A landscape with many peaks, sampled at points; each row gives a point and its height.
From any point a climber steps to the highest of the 6 points nearest to it. It stops when none of these is higher. Distance is the straight distance between rows; heights are no part of it.
j774 height 4.10: [-1.84  1.46  4.05 -1.63  0.98 -1.76 -0.23  0.93 -0.86  6.57 -5.79  2.62
  2.52 -1.36 -0.02  2.80 -0.15  4.81 -1.13 -3.54]
j689 height 6.29: [-0.33  1.21  2.04  0.12 -3.87  1.85 -0.93 -0.51 -0.78  0.67  0.32  1.18
  0.32  0.16  3.15  0.23  2.47  1.64 -1.87 -0.98]
j608 height 6.01: [-0.81 -1.23 -0.99  0.28  2.28 -1.11 -0.55 -0.81  2.19 -3.06  0.01 -0.76
 -0.70 -0.06 -2.20  1.52 -0.88 -2.03 -1.69  2.23]
j512 height 7.59: [ 0.11  1.48  0.00 -0.79 -0.73 -4.42 -1.25  2.29  1.68  4.16 -2.31  2.76
  1.44 -0.38  2.50 -4.15  2.34 -0.50 -2.73 -1.84]
j966 height 5.37: [-0.39 -3.04 -1.72  0.03  2.66  0.09  2.22 -1.71  2.41 -2.64  0.89 -0.58
 -2.59  0.49 -4.56  0.73 -1.06 -1.85  2.58  0.13]
j58 height 4.36: [-1.24 -0.20 -0.80  0.28 -0.95  2.99  2.40 -3.00 -1.68 -4.63  3.40 -0.17
 -2.95 -0.49 -0.94 -0.56  0.42 -3.63  3.58 -2.47]
j745 height 4.77: [ 1.79 -0.90 -2.89 -0.66 -1.00 -3.21 -1.88  0.66  2.32 -2.57 -1.80 -0.86
 -1.10 -0.81  0.26 -1.18 -2.25 -2.80 -1.75  4.77]
j922 height 4.93: [ 1.34 -0.60  2.38 -0.93  1.59  0.91 -1.98  1.11 -0.27 -2.80  0.15 -0.26
  0.59  0.55 -0.09 -0.81 -0.04 -2.91 -1.33 -0.80]
j936 height 4.59: [ 0.04 -0.52 -0.71  0.32 -0.69 -1.35 -1.87 -0.43  1.09 -3.34  1.80 -0.47
 -1.41  0.39  0.33 -0.07  0.11 -3.18 -2.52  1.98]
j441 height 2.69: [ 0.21  0.11 -1.48 -0.37  0.51 -1.32  1.31  0.99 -0.02 -9.06  0.47 -2.44
 -1.06 -2.17 -3.18 -0.14 -1.93 -4.91  2.75  0.24]
j630 height 2.83: [ 0.48  0.51 -3.59 -1.07 -2.85 -1.21 -1.27  0.31  0.94 -7.20  0.60 -1.60
 -1.40 -2.58  0.25  0.27 -1.96 -5.26  0.73  3.16]
j588 height 3.93: [ 0.95 -3.74 -0.36 -0.32  3.47 -0.33  1.59 -0.09 -0.87 -4.63 -0.67 -1.88
 -0.15 -0.07 -5.00 -1.78 -1.78 -3.91  1.52 -1.05]
j696 height 7.06: [-0.68 -0.46  0.96 -0.27 -3.31  2.64  0.99 -1.95  0.57 -0.91  2.30  0.63
 -1.84  0.54  1.91  1.72  2.22 -0.32 -0.26  0.85]
j169 height 5.02: [-0.98 -1.52 -0.19 -0.62  1.84  0.40  0.90 -1.59  1.02 -4.44  1.82 -1.27
 -2.15 -0.02 -2.23  1.06 -0.41 -2.99  0.71  0.34]
j314 height 5.67: [ 1.00 -2.49 -1.20  0.18  2.34 -1.31 -0.83  0.14  3.87  0.42 -1.39 -0.23
 -0.23  0.55 -3.02  1.20 -1.63  0.87 -1.35  3.87]
j207 height 3.17: [-0.84  0.74  3.07 -0.56  1.35  4.73  0.58  3.13 -5.78 -0.16  2.23 -0.58
  3.46  0.20  0.13 -1.27 -1.39 -1.35  0.71 -2.54]
j340 height 3.38: [ 2.17 -0.37 -7.81  3.70  2.03 -2.59 -1.45  2.04  1.42 -3.05 -4.51 -1.35
 -2.31  1.16 -1.75  3.94 -4.78  2.23  5.05  4.14]
j998 height 3.69: [ 1.09 -2.09  2.79  0.07  5.01  0.34  1.00  1.02  1.59  2.13 -2.05  0.78
 -0.10  1.82 -4.72  1.06 -0.01  1.76 -0.95 -0.43]
j571 height 5.57: [-0.48 -1.77  2.15 -1.27  1.22  0.76  1.39 -1.39  1.38  0.21 -0.27  1.00
 -1.44  1.28 -0.49  1.07  0.59  0.40 -1.33 -0.69]
j933 height 4.88: [-2.03  5.58  1.34  0.95 -4.12  2.12 -0.78 -0.62 -4.07  1.51  0.37 -1.13
  4.85 -3.37  4.92  0.95  1.86  3.93  0.55 -2.43]
j550 height 5.19: [-2.67  5.18  2.92 -1.08 -2.75  2.41 -0.17  1.14 -4.37  1.64 -0.07 -0.54
  3.35 -1.50  2.77  2.09  1.69  2.82  1.81 -3.13]
j773 height 4.85: [-1.99  3.64  4.88 -1.47 -0.84  1.16 -0.11  0.93 -4.40  3.97 -2.75 -0.24
  3.41 -1.24  1.34  3.55  1.22  2.97  1.71 -3.33]
j174 height 1.97: [-1.16  1.42  3.67 -1.47 -1.24  0.64  1.62 -0.77 -1.68  3.37 -2.06  0.46
 -0.01  0.43  1.29  2.50  1.70  4.47 -1.38 -1.84]
j569 height 2.65: [ 0.48  4.16 -1.03  0.60 -2.55 -3.46 -2.74  1.85  0.39  1.89  1.79  1.89
  3.12 -1.20  4.27 -6.26  2.37 -3.10 -2.41  0.64]
j782 height 5.46: [ 0.32  1.09  2.57 -1.53 -1.23 -1.86 -0.98  1.24  0.24  4.45 -2.88  1.70
  1.25  0.47  1.36  0.49  1.84  2.97 -2.06 -2.78]
j79 height 4.79: [-2.04  4.79  3.77 -0.48 -0.71  3.65  0.55  2.35 -5.46  2.36  1.06 -2.31
  4.68 -1.52  1.70  1.84 -0.27  1.80  2.16 -2.55]
j366 height 5.50: [-0.09  0.95  0.09 -0.51 -3.67 -2.76 -0.36 -0.01  0.49  5.64 -0.76  2.02
 -0.22 -1.70  3.43 -3.27  4.52  2.22 -0.68 -1.11]
j227 height 5.55: [ 1.32 -4.26  1.83 -1.26  4.26  0.60  1.52 -0.54 -0.56 -0.04 -0.08 -0.68
 -1.15  1.60 -3.64 -0.64 -0.75 -1.66 -0.62 -0.18]
j490 height 4.41: [-0.17  3.58  2.49  0.53 -2.42  1.27 -3.22  3.14 -2.54 -1.40  1.94  0.13
  5.08  0.63  3.33 -2.35 -0.57 -0.51 -1.94 -2.65]
j622 height 5.03: [-1.60 -1.48 -0.28 -0.19 -1.13  1.62  1.21 -2.94  2.48 -1.38  1.52 -0.57
 -3.24 -0.05 -0.67  1.90  0.83 -0.74  1.44  1.22]
j201 height 7.42: [ 0.01  0.37  3.33 -0.39 -0.33  0.60 -0.65  0.62  0.90  0.52  0.09  1.56
  0.44  0.83  0.72 -0.03  1.24 -0.41 -2.82 -0.89]
j45 height 3.51: [ 0.56  3.09 -0.02  1.76 -3.45 -0.68 -3.24  0.79 -1.04 -2.24  3.62  0.77
  3.44 -0.15  3.76 -2.98  0.01 -1.60 -2.81 -0.17]
j185 height 4.69: [ 1.08  2.59  0.06  0.44 -2.93 -1.48 -3.40  0.73 -0.04  0.55  1.35  1.30
  1.81  0.45  2.53 -2.61  1.63 -1.69 -2.65 -0.06]
j876 height 6.02: [-1.70  1.53  2.06  0.59 -0.35  4.56  1.20 -0.82 -3.91 -2.35  2.63  0.24
  1.33  0.22  2.43  0.09  0.24 -1.72  0.21 -1.13]
j248 height 2.42: [-0.04 -4.48 -0.15 -0.30  2.37  1.39  2.95 -3.58 -2.68 -1.58  0.46 -0.86
 -2.39  0.69 -3.51 -2.24 -1.29 -2.41  2.31 -4.08]
j197 height 4.71: [ 0.23 -1.27 -0.82 -0.19 -3.15 -0.50 -1.36 -1.40  2.04  0.59  1.30 -0.27
 -2.50  0.44  1.69  0.00  0.85  0.53 -1.10  2.36]
j412 height 4.16: [ 0.28 -1.68 -2.54 -0.59  0.78 -3.42 -0.45  1.30  2.47 -5.06 -1.96 -1.69
 -1.15 -1.36 -2.42  1.45 -2.70 -2.98  0.10  3.85]
j164 height 3.05: [ 1.57 -1.21  1.37 -0.82 -0.29 -0.94  0.78  0.50  2.34  5.61 -1.99  2.54
 -0.11  0.72  0.18  1.94  1.28  5.44 -1.46 -0.65]
j321 height 4.27: [ 0.71  1.16 -0.29 -0.64 -3.80 -2.99 -1.88  0.14  1.14  2.78  0.52  0.81
 -0.19  0.62  2.99 -2.62  2.31  0.25 -2.21  0.98]
j654 height 4.17: [-1.40 -1.13 -3.80 -0.06  0.15  0.32  1.31 -1.81  2.66 -4.14  1.32 -2.48
 -4.28 -0.30 -1.23  1.92 -1.00 -2.09  3.63  0.42]
j692 height 2.45: [-1.04  3.66 -1.46  1.03 -5.11 -1.00 -1.13  0.99  0.31  0.77  2.67  2.34
  2.80 -1.25  6.25 -4.79  2.97 -0.90 -1.93 -0.78]
j12 height 3.70: [-1.94  0.78 -6.28 -0.27 -1.43 -1.24 -1.06 -0.69  2.67 -6.23  1.82 -4.04
 -4.12 -0.97 -0.81  1.82 -1.70 -2.71  3.24  2.46]
j717 height 5.75: [ 0.80 -0.32  2.25 -0.90  2.79 -1.94 -1.53  1.53  2.29  4.30 -2.24  1.38
  1.63  1.97 -1.90  0.18  0.16  1.94 -3.50 -1.31]
j272 height 5.60: [ 0.81 -2.17 -0.41  0.06  1.30 -0.22 -0.59 -0.82  3.26  0.44 -0.34  0.40
 -1.78  1.52 -0.99  0.95 -0.09 -0.08 -1.28  1.91]
j988 height 4.08: [ 1.50 -1.28 -3.50  0.67 -1.34 -1.48 -0.84 -1.30  3.43  2.55  0.68 -0.14
 -2.59  0.20  0.77  0.89 -0.31  2.69  0.10  4.53]
j791 height 3.52: [-0.56 -1.13  2.96 -1.17  3.04  3.16  1.32 -0.12 -4.36  0.28  0.73 -0.13
 -0.25  2.39 -1.58 -0.67 -0.07 -1.20  0.25 -2.78]
j74 height 3.40: [-0.91 -0.89 -3.95 -0.13 -1.48 -0.33 -1.84 -1.72  2.13 -2.50  1.61 -1.54
 -3.98  0.72  0.51  0.90 -0.16 -1.46 -0.04  3.25]
j326 height 3.29: [ 0.06 -0.85 -0.32  0.15  0.38  2.39  0.88 -2.69 -3.42 -6.77  3.80 -1.52
 -0.42 -1.28 -2.74 -3.26 -1.54 -5.32  2.75 -3.96]
j599 height 0.07: [ 0.81 -2.97  1.58  0.73  3.22  2.79  4.84 -1.66 -0.87  2.42 -1.13  0.46
 -1.03  0.71 -2.20  2.77  1.06  3.52 -0.20  0.28]
j894 height 3.86: [ 0.77 -0.28 -6.92  3.01  3.03 -2.69 -0.61  2.52  2.12 -3.43 -2.32 -2.80
 -1.81  0.35 -2.58  3.22 -4.83  1.69  3.15  3.82]
j477 height 3.82: [ 0.13 -0.49  0.07  0.22  0.63 -1.28 -1.57 -0.43 -0.43 -5.85  1.16 -0.08
 -0.27 -0.60 -1.18 -1.48 -1.27 -4.71 -0.57  1.48]
j219 height 4.89: [-2.88  4.76  3.18 -0.26 -1.21  2.36 -0.76  3.63 -4.35  2.94  0.15 -0.11
  6.09 -1.71  2.41  1.49 -1.40  1.68  0.86 -4.11]
j145 height 6.04: [ 1.44 -0.72 -4.47  0.87 -0.39 -3.75 -1.55  0.68  2.81  2.58 -1.72 -0.78
 -1.65 -0.56  0.65 -1.11 -0.71  0.66 -1.29  4.77]
j60 height 4.54: [ 1.40 -0.99 -3.12  0.66 -1.68 -2.72 -1.08 -0.40  2.53  4.39  1.30 -0.72
 -2.26 -0.99  2.66 -1.75  1.91  2.18 -0.05  3.87]
j649 height 4.99: [ 2.03 -4.35 -0.72  0.37  5.69 -2.02  1.98 -0.96 -0.04 -2.69 -1.64 -1.24
  0.03 -0.46 -7.53 -1.50 -1.56 -2.20  2.09 -0.33]
j453 height 4.60: [ 1.21 -1.96 -4.88  2.00  3.30 -1.68  0.40  0.37  4.28 -3.04 -1.91 -1.46
 -2.28  0.06 -4.63  3.23 -2.80  0.08  2.50  2.81]
j118 height 5.85: [ 1.05 -0.48  0.57 -0.68 -0.97 -2.76 -2.80  0.81  1.35  1.18 -0.22  0.34
 -0.22  1.09  0.57 -1.66  0.33 -0.76 -2.93  1.00]
j537 height 3.95: [ 0.12  2.07 -1.01  0.46 -3.21 -3.50 -1.59  0.90  1.34  4.11  1.52  1.56
 -0.22 -1.30  4.78 -4.20  4.43 -0.23  0.04  0.17]
j715 height 3.57: [ 1.95  1.28 -1.96 -0.07 -2.15 -4.92 -1.73  1.37  1.06  1.21  0.10  0.03
  0.98 -0.42  2.22 -3.69  1.71 -3.46 -3.29  2.36]
j430 height 6.23: [ 0.21  0.79 -2.35  1.34  1.65 -5.89 -0.43  2.45  4.31  6.86 -1.01  2.36
  0.05 -0.60  1.42 -3.35  2.91  2.25 -0.63  1.87]
j358 height 3.83: [-0.71  0.22 -0.47  0.65 -1.58  2.48  0.75 -2.93 -0.46 -5.76  4.39 -0.24
 -1.28  0.78  1.20  0.29  0.32 -3.44  0.83  0.25]
j373 height 5.69: [-0.17  2.24 -0.21  0.19 -2.20 -4.27 -0.77  1.55  1.32  5.07  0.25  2.37
  0.13 -0.88  3.62 -4.38  4.29 -0.11 -1.22 -0.92]
j184 height 6.24: [ 2.61 -2.93 -1.96  1.34  3.49 -2.53 -1.19  1.35  3.96  0.75 -1.86  0.75
  0.11  0.93 -3.39  1.47 -2.00  1.21 -2.76  3.80]
j81 height 5.21: [-0.07  3.49  3.07 -0.65 -0.93  2.72 -2.96  2.82 -2.32  2.25  0.78  0.18
  4.66 -0.03  2.53 -0.27 -1.36  0.45 -0.15 -4.31]
j524 height 5.68: [ 0.72 -0.15 -2.04  1.26  0.10 -4.63  0.67  1.72  3.19  6.74 -0.01  0.98
 -1.65 -1.81  2.81 -3.40  3.60  4.24  1.05  2.18]
j387 height 3.68: [ 1.02 -2.22  1.40  1.08  1.53 -0.67  0.24 -0.07  3.14  4.00 -1.77  2.23
 -0.46  1.02 -2.66  1.42  0.13  3.82 -1.57  0.72]
j883 height 4.40: [-1.86  5.68  3.04  1.75 -4.12  4.23 -0.75  0.50 -2.74  0.37  2.14 -0.47
  4.11 -0.90  4.96 -1.06 -0.55  1.89 -0.54 -2.86]
j904 height 5.48: [ 1.73  0.37 -1.91 -0.60 -0.75 -4.54 -1.15  0.88  2.06  3.04 -0.63  0.50
 -0.10  0.64  1.41 -2.77  1.51 -0.04 -2.65  1.99]
j337 height 5.17: [-0.07  2.25  2.62 -1.43 -1.24 -2.21 -1.62  1.22  0.01  5.86 -4.55  2.32
  1.96 -0.49  1.56 -0.77  1.11  3.06 -1.76 -3.73]
j106 height 3.98: [-1.35  2.48  2.49  0.57  0.21  5.12  1.10  1.14 -6.52  0.68  3.75 -2.16
  4.07 -0.35  1.56 -1.13 -1.98  0.85  1.86 -2.09]
j363 height 4.94: [-0.82 -2.60 -0.97 -0.26  1.66  1.25  2.05 -1.97  2.90 -1.04  0.89 -1.15
 -3.30  0.38 -2.54  1.99 -0.88 -0.74  1.20  0.81]
j315 height 6.21: [-0.43  2.04  4.55 -1.65 -0.62  2.45  0.58  0.44 -2.81  0.95 -0.02  0.91
  1.39  1.08  2.77  0.98  1.33  1.21  0.60 -1.86]
j899 height 2.34: [ 0.25 -2.92 -0.59 -1.20  0.80  2.63  2.86 -2.80 -5.30 -3.20  1.24 -0.50
 -2.33  0.28 -3.46 -2.30 -1.37 -3.21  2.90 -3.67]
j638 height 4.56: [-3.85  5.29  2.70  0.71 -1.37  3.90 -1.06  3.78 -3.33  1.20  2.45 -1.73
  6.25 -1.97  2.95  0.32 -2.47  2.03  0.72 -3.87]
j598 height 5.04: [-0.47  1.44  1.68 -0.94 -2.49 -1.09 -0.78 -0.47 -0.33  4.00 -1.67  2.63
  1.09 -0.56  3.24 -0.40  2.49  2.66 -1.18 -3.14]
j970 height 5.31: [ 1.96 -1.58 -3.34  1.64  3.42 -1.91 -0.39  1.34  3.93 -1.30 -2.61 -0.82
 -0.22 -0.63 -3.07  2.78 -3.72 -0.35  0.45  4.57]
j602 height 7.77: [ 3.27 -1.54 -1.99  0.48  0.85 -5.07 -0.84  2.19  3.66  3.20 -2.70 -0.33
  0.72  0.42 -1.46 -2.41 -1.11 -0.28 -3.05  3.43]
j230 height 4.11: [-1.67  1.69  2.30 -2.14 -1.54 -1.98  1.18 -0.04 -0.89  6.54 -4.89  3.19
  2.12 -1.65  1.51  1.58  2.47  5.43 -0.59 -3.21]
j131 height 3.39: [-0.66  0.45 -2.23 -0.23 -4.25  0.09 -1.32 -1.43  1.10 -1.72  2.65 -0.52
 -1.93 -0.97  3.13 -0.57  0.86 -2.45 -0.28  2.96]
j63 height 4.84: [ 2.37 -1.87 -3.22  2.39 -0.47 -2.41 -1.10  0.55  2.50  6.09 -0.94  2.28
 -1.22 -0.99  0.21 -0.77  1.50  5.29 -0.10  2.85]
j523 height 2.44: [ 0.19 -2.22 -2.49  1.90  1.85  0.81  1.07 -1.78  3.68  0.42  0.38 -0.24
 -2.74 -0.57 -2.81  2.41 -2.18  2.04  2.09  3.47]
j93 height 7.81: [ 0.55 -1.79  2.31  0.93  2.51  0.95  3.25 -0.74  0.56  4.35 -1.67  2.13
 -0.27  0.96 -3.00  2.75  1.04  5.03 -0.65  0.58]
j457 height 3.19: [-0.79  0.57 -3.88  0.63 -3.30  0.15 -1.34 -1.77  1.72 -4.98  3.63 -1.31
 -3.27 -0.88  1.61 -0.05 -0.80 -3.38  1.10  2.78]
j152 height 4.35: [-0.53 -1.73  1.12 -1.23  1.88  2.26  2.09 -1.94 -1.20 -2.51  1.57  0.56
 -2.71  0.41 -1.69 -0.76  0.25 -2.71  1.96 -1.84]
j790 height 5.54: [-1.29  2.65  4.59 -1.76  1.47  1.11 -2.39  3.08 -2.77  4.25 -2.00  0.43
  3.27 -0.40  0.64  1.84 -0.07  0.58 -0.35 -4.07]
j202 height 2.84: [ 0.55  1.14 -3.57 -0.95 -2.03 -2.60  1.15  2.18  1.39 -8.73 -0.75 -3.44
 -2.16 -3.21 -1.88  1.42 -3.21 -4.47  2.64  2.73]
j292 height 6.22: [-1.63  1.02  2.02  0.19 -1.88  4.63  1.78 -2.05 -3.48 -2.20  2.46  0.55
  0.33  0.14  1.86  1.00  2.38 -0.30 -0.24 -1.75]
j287 height 7.50: [ 1.43 -1.21 -0.99  0.16 -0.59 -3.41 -1.55  0.62  3.15  0.27 -1.25  0.08
 -0.52  0.28 -0.34 -0.25 -1.15  0.11 -2.91  3.28]
j101 height 7.10: [ 0.56 -2.56 -4.94  3.34  3.42  0.33  0.43 -0.53  3.79 -0.19 -0.37  0.45
 -2.36  1.85 -4.18  3.63 -2.04  0.74  3.81  2.90]
j417 height 5.95: [-0.06  0.91  4.27 -1.59  1.34  2.40 -1.73  1.72 -1.55 -0.30  0.34  0.29
  1.36  2.15  0.25 -0.22 -1.02 -1.02 -0.99 -2.27]
j393 height 5.64: [ 0.24 -2.40 -1.48  0.41  2.18 -0.12  0.95 -1.55  2.78 -0.99 -0.04  0.21
 -1.70  0.61 -2.10  2.09 -0.90  0.02 -0.04  2.53]
j552 height 3.41: [ 0.35 -0.56 -4.74 -1.32 -1.04 -2.31 -0.46  0.28  3.25 -5.91  0.23 -3.38
 -3.14 -1.74 -0.97  2.23 -3.00 -2.83  2.60  3.05]
j225 height 2.80: [ 0.90 -0.75 -7.33  3.19  2.10 -0.47 -1.28 -0.12  2.63 -1.17 -2.39 -1.90
 -2.94  0.68 -2.75  3.50 -3.90  2.19  5.04  4.14]
j9 height 3.60: [ 0.57 -3.07  0.36  0.89  2.96  1.30  1.80 -0.61  2.80  1.07 -1.10  0.46
 -0.88  1.38 -3.20  2.16  0.49  1.36 -0.59  1.94]
j192 height 3.36: [-0.11  1.28  3.80 -2.60  2.22  0.76  1.93  0.66 -2.24  3.62 -2.92  0.61
  0.81  1.19 -0.13  2.47  1.75  4.23 -0.67 -2.85]
j198 height 4.34: [-1.96  3.10  2.25 -2.28 -3.46 -2.51  0.13 -1.30 -2.37  4.71 -4.29  1.58
  2.64 -3.65  2.79  0.95  2.87  5.37 -0.75 -3.79]
j797 height 6.78: [ 1.38 -1.05 -0.43  0.13  1.40 -3.03 -1.51  0.83  4.14  2.79 -1.74  0.64
  0.81  1.28 -1.88 -1.08 -0.55  0.51 -2.90  1.68]
j635 height 6.15: [ 0.05  1.00  3.92 -2.34  0.41  0.87 -0.21  1.94 -1.08  2.35 -1.59  1.42
  1.48  1.64 -0.30  1.09  0.94  0.65 -1.35 -3.24]
j636 height 5.22: [-1.83  0.85  2.39  1.25 -1.33  5.88  2.67 -1.88 -6.52 -1.97  3.37 -1.03
  1.65 -0.27  2.21  0.57  0.92 -0.12  2.36 -1.83]
j798 height 0.84: [-1.25 -2.51  1.30  0.19  1.89  2.66  4.89 -3.29 -1.38  0.71  0.34  0.37
 -3.25  1.10 -2.37  2.07  0.71 -0.18  1.11 -1.54]
j226 height 7.83: [-0.64  1.12  3.34  0.04 -1.39  2.32 -0.95 -0.40 -1.11 -1.49  1.56  1.10
  1.18  1.37  1.89 -0.21  1.57 -0.69 -1.39 -0.97]
j447 height 4.90: [-0.81 -0.99  0.52 -1.33 -0.02  0.62 -0.78 -1.69  0.84 -3.97  1.04  0.07
 -1.16  0.48 -0.54 -0.04  0.49 -2.41 -0.80  0.24]
j442 height 2.70: [ 1.86 -1.45 -4.00  2.97  1.26 -0.99 -1.37 -1.10  3.42  2.25 -0.40 -0.36
 -1.11  1.04 -0.79  1.45 -2.30  2.53  0.73  4.42]
j695 height 6.80: [ 2.51 -0.76 -3.25  1.18  1.50 -4.58 -1.19  1.51  3.03  4.86 -1.41 -0.01
 -0.65  0.10  0.96 -2.18 -0.49  1.75 -0.62  4.61]
j945 height 5.18: [-0.65  2.33  1.41 -1.79 -4.88  0.38 -0.25 -1.44 -2.20  3.17 -1.75  1.56
  1.79 -1.84  3.83  0.03  4.12  3.72 -1.10 -2.14]
j254 height 4.50: [-0.79  3.51  0.93  0.71 -4.05  0.13 -2.54  0.94 -1.71  2.67 -1.45  1.30
  4.30 -0.95  4.72 -2.88  1.93  0.87 -1.31 -4.17]
j400 height 5.88: [-0.60  1.01  2.29 -0.42  0.04  2.20 -1.67 -0.50 -2.26 -3.14  3.23 -0.32
  1.33  0.83  0.95 -0.59 -0.71 -3.56 -0.73 -1.10]
j322 height 4.20: [ 0.05  0.52  0.06  0.06  1.05  1.47 -0.19 -1.30 -1.95 -6.34  3.10 -0.85
 -0.16 -1.02 -0.86 -1.47 -1.66 -4.32  1.18 -0.12]
j631 height 7.75: [ 0.61 -2.93  0.28 -0.45  3.79  0.12  0.51 -0.67  1.71 -1.28  0.53 -0.49
 -0.73  0.83 -3.24  0.58 -1.57 -1.39 -0.20  1.63]
j421 height 1.87: [-0.35 -2.90  3.01  0.04  4.58  2.25  3.57 -1.31 -2.14  1.41 -0.41  0.84
 -2.03  2.17 -3.13  0.69 -0.40  0.70  0.20 -1.79]
j236 height 7.12: [ 2.16 -4.72  0.51  0.44  6.35 -0.48  2.30 -0.32  0.43 -0.67 -1.89 -0.45
 -0.59  0.26 -6.23 -0.73 -1.66 -0.96  0.63 -0.73]
j693 height 4.39: [ 0.68 -1.61 -4.89  0.41  0.35 -2.58 -0.46  0.33  3.07 -1.61 -2.22 -2.03
 -1.36 -0.86 -1.24  0.76 -2.72 -0.23 -0.44  5.70]
j352 height 3.50: [ 0.65  1.16 -1.38  0.59 -3.87 -1.57 -2.79 -0.31  0.20 -5.17  1.70 -0.14
  0.85 -0.44  2.57 -1.67 -1.48 -4.02 -2.14  2.99]
j392 height 6.38: [ 0.43  0.87  1.70 -0.44 -0.72 -1.14 -1.93  1.14  0.87  1.30 -0.65  1.37
  1.41  1.45  1.53 -1.60  0.99 -0.06 -2.05 -1.36]
j289 height 4.55: [ 1.34 -3.94 -2.77  1.28  5.63 -1.92  1.58  1.06  2.06 -2.56 -2.13 -0.16
  0.11  0.36 -6.77  1.58 -2.02 -1.04  1.51  2.72]
j726 height 1.68: [ 0.72 -2.03  2.10  0.76  0.53  1.80  3.30 -1.46  0.84  2.42 -0.88  0.32
 -1.95  0.81 -0.87  3.03  1.71  3.06 -1.01  1.31]
j480 height 3.66: [-0.68 -1.89 -4.11 -0.05  0.83 -1.71 -0.67 -0.30  3.68 -3.84  0.04 -2.29
 -2.57  0.14 -1.39  1.75 -2.54 -1.28  0.64  3.32]
j482 height 4.76: [-0.15  2.72  0.01  0.82 -7.56  1.75 -0.83 -1.75 -0.62  0.32  2.69  1.14
  0.82 -0.38  5.33 -1.44  3.71  0.72 -0.70 -0.31]
j381 height 4.98: [-0.77  0.62  0.53 -1.45 -1.93 -3.34 -0.41  0.48  0.22  6.15 -3.22  3.23
  0.98 -1.22  3.24 -1.22  2.88  3.91 -0.79 -2.25]
j674 height 3.26: [-0.75  1.14 -4.53 -0.77 -1.66 -1.74  1.04  1.13  1.36 -8.96  1.06 -3.34
 -1.80 -1.49 -1.94  1.37 -2.21 -3.97  3.27  1.44]
j10 height 3.03: [-0.77 -2.39 -0.72  0.18  1.07  2.69  4.75 -3.65 -1.58 -2.72  2.04 -1.46
 -3.54  1.34 -2.99 -0.24 -0.27 -1.74  3.60 -1.90]
j513 height 4.00: [ 0.98 -5.09 -0.09 -0.91  4.62 -0.92  1.13 -1.34 -1.27 -2.60 -0.67 -1.73
 -1.61  0.99 -6.65 -3.65 -2.37 -3.29  1.80 -2.95]
j368 height 3.37: [ 0.30  0.44 -1.22 -0.52 -4.62 -0.78 -2.53 -1.03  1.23  0.49  1.63  0.47
 -0.98 -0.21  3.75 -1.70  2.12 -0.65 -2.15  2.37]
j757 height 3.45: [ 2.67 -1.34 -5.70  2.27  2.35 -2.68 -0.62  4.36  2.30 -3.46 -5.74 -2.41
 -0.61 -1.10 -3.12  3.48 -5.99  0.68  3.15  4.01]
j584 height 4.33: [-0.22 -2.58 -2.51 -0.61  2.99 -0.35  2.55 -1.73  0.24 -5.23  1.05 -1.96
 -1.99  0.84 -4.61 -0.75 -0.43 -4.33  2.53 -0.29]
j268 height 4.96: [ 1.16 -0.11  1.20 -0.95 -0.98 -2.43  0.10  0.12  1.99  5.03 -2.31  1.86
  0.66  0.51  0.26 -0.14  1.95  2.70 -2.96 -1.96]
j346 height 4.82: [-2.62  5.29  2.49  0.46 -2.09  4.40  0.85  1.17 -5.35  0.55  2.02 -1.95
  4.46 -1.05  3.42  1.65 -0.22  2.45  1.09 -3.09]
j108 height 5.41: [ 1.56 -0.22 -0.68  0.86 -0.44 -3.72  0.19  1.13  2.92  6.04 -1.76  2.38
 -0.02  0.37  0.31 -1.56  2.43  4.56 -1.38  1.23]
j297 height 4.53: [-0.05 -0.46  2.95 -1.08  1.55  3.43  1.11 -1.28 -2.52 -0.26  0.95  0.02
 -0.61  0.53 -0.27  0.28  0.16  0.02 -0.09 -1.33]
j676 height 5.83: [-1.11  0.54  0.93  0.95 -4.20  4.23 -0.01 -1.86 -2.27 -2.04  3.24  0.62
 -0.33  0.06  3.61  0.93  1.73  0.43  0.40 -0.51]
j703 height 3.85: [-1.07 -0.79  1.82 -0.32  0.01  4.97  3.15 -1.54 -6.88 -1.65  2.01 -1.33
 -0.27  0.61  0.10 -1.00 -1.31 -1.29  1.37 -3.24]
j507 height 4.42: [-0.19 -2.00  1.94 -0.78  2.82  3.20 -0.22  0.06 -2.63 -2.78  1.70  0.03
  0.66  0.28 -1.44 -1.66  0.05 -2.78  0.32 -1.50]
j860 height 5.65: [-0.92  2.47  3.45 -1.59 -1.58  1.38 -1.13  1.45 -2.84  2.39 -0.97  0.76
  2.02  0.49  2.90  0.46  0.74  1.46  0.02 -3.25]
j114 height 5.27: [-0.95 -0.77  1.13 -0.31  0.21  3.21  1.72 -3.08 -1.47 -1.66  2.04  0.25
 -2.50  0.82 -0.07  0.15  0.53 -1.27  0.91 -1.15]
j643 height 2.71: [-0.25  0.68  1.91  0.47  2.04  5.88  1.10  1.31 -5.60 -2.77  3.94 -1.44
  3.81  0.36  0.86 -2.57 -1.87 -1.96  0.91 -2.34]
j208 height 1.33: [ 0.65 -3.38 -1.43  0.97  4.94  1.61  3.63 -1.68  1.49  0.96 -0.71  0.38
 -1.58  1.53 -4.82  2.10 -0.64  1.30  1.41  0.66]
j424 height 4.29: [-2.00  2.20  5.02 -1.46 -0.70  2.51  1.99 -0.28 -6.29  2.00 -0.35  0.12
  1.16 -0.21  1.14  2.64  2.12  2.58  0.71 -1.86]
j487 height 4.28: [-0.35  0.72  3.65 -1.30  2.41  2.46  1.35 -0.25 -3.84  2.36 -1.25  0.72
  0.29  1.53  0.22  1.37  1.24  1.68 -0.27 -1.44]
j65 height 5.53: [ 0.27  2.90  1.95  0.15 -1.51 -1.01 -3.62  2.42 -0.32  3.53 -1.18  2.00
  3.31  0.00  3.85 -3.56  0.79 -0.47 -1.58 -3.35]
j216 height 4.75: [-1.23  2.95  2.31  0.30 -1.76  4.07 -1.22  0.25 -2.46 -2.90  3.01 -0.16
  3.36  0.69  3.20 -1.24 -1.04 -0.96 -1.52 -2.50]

For each start below, name the point where the climber stops.
j883 => j226
j933 => j226
j346 => j226

Call two points neighbours if one is among the 6 nearest of the other. Go from one point of each pair to the other, from neighbour to neighbour, staying as high as possible. Name the lowest point that can't be avoided.
j93 and j101 => j998
j226 and j101 => j393
j512 and j226 => j392
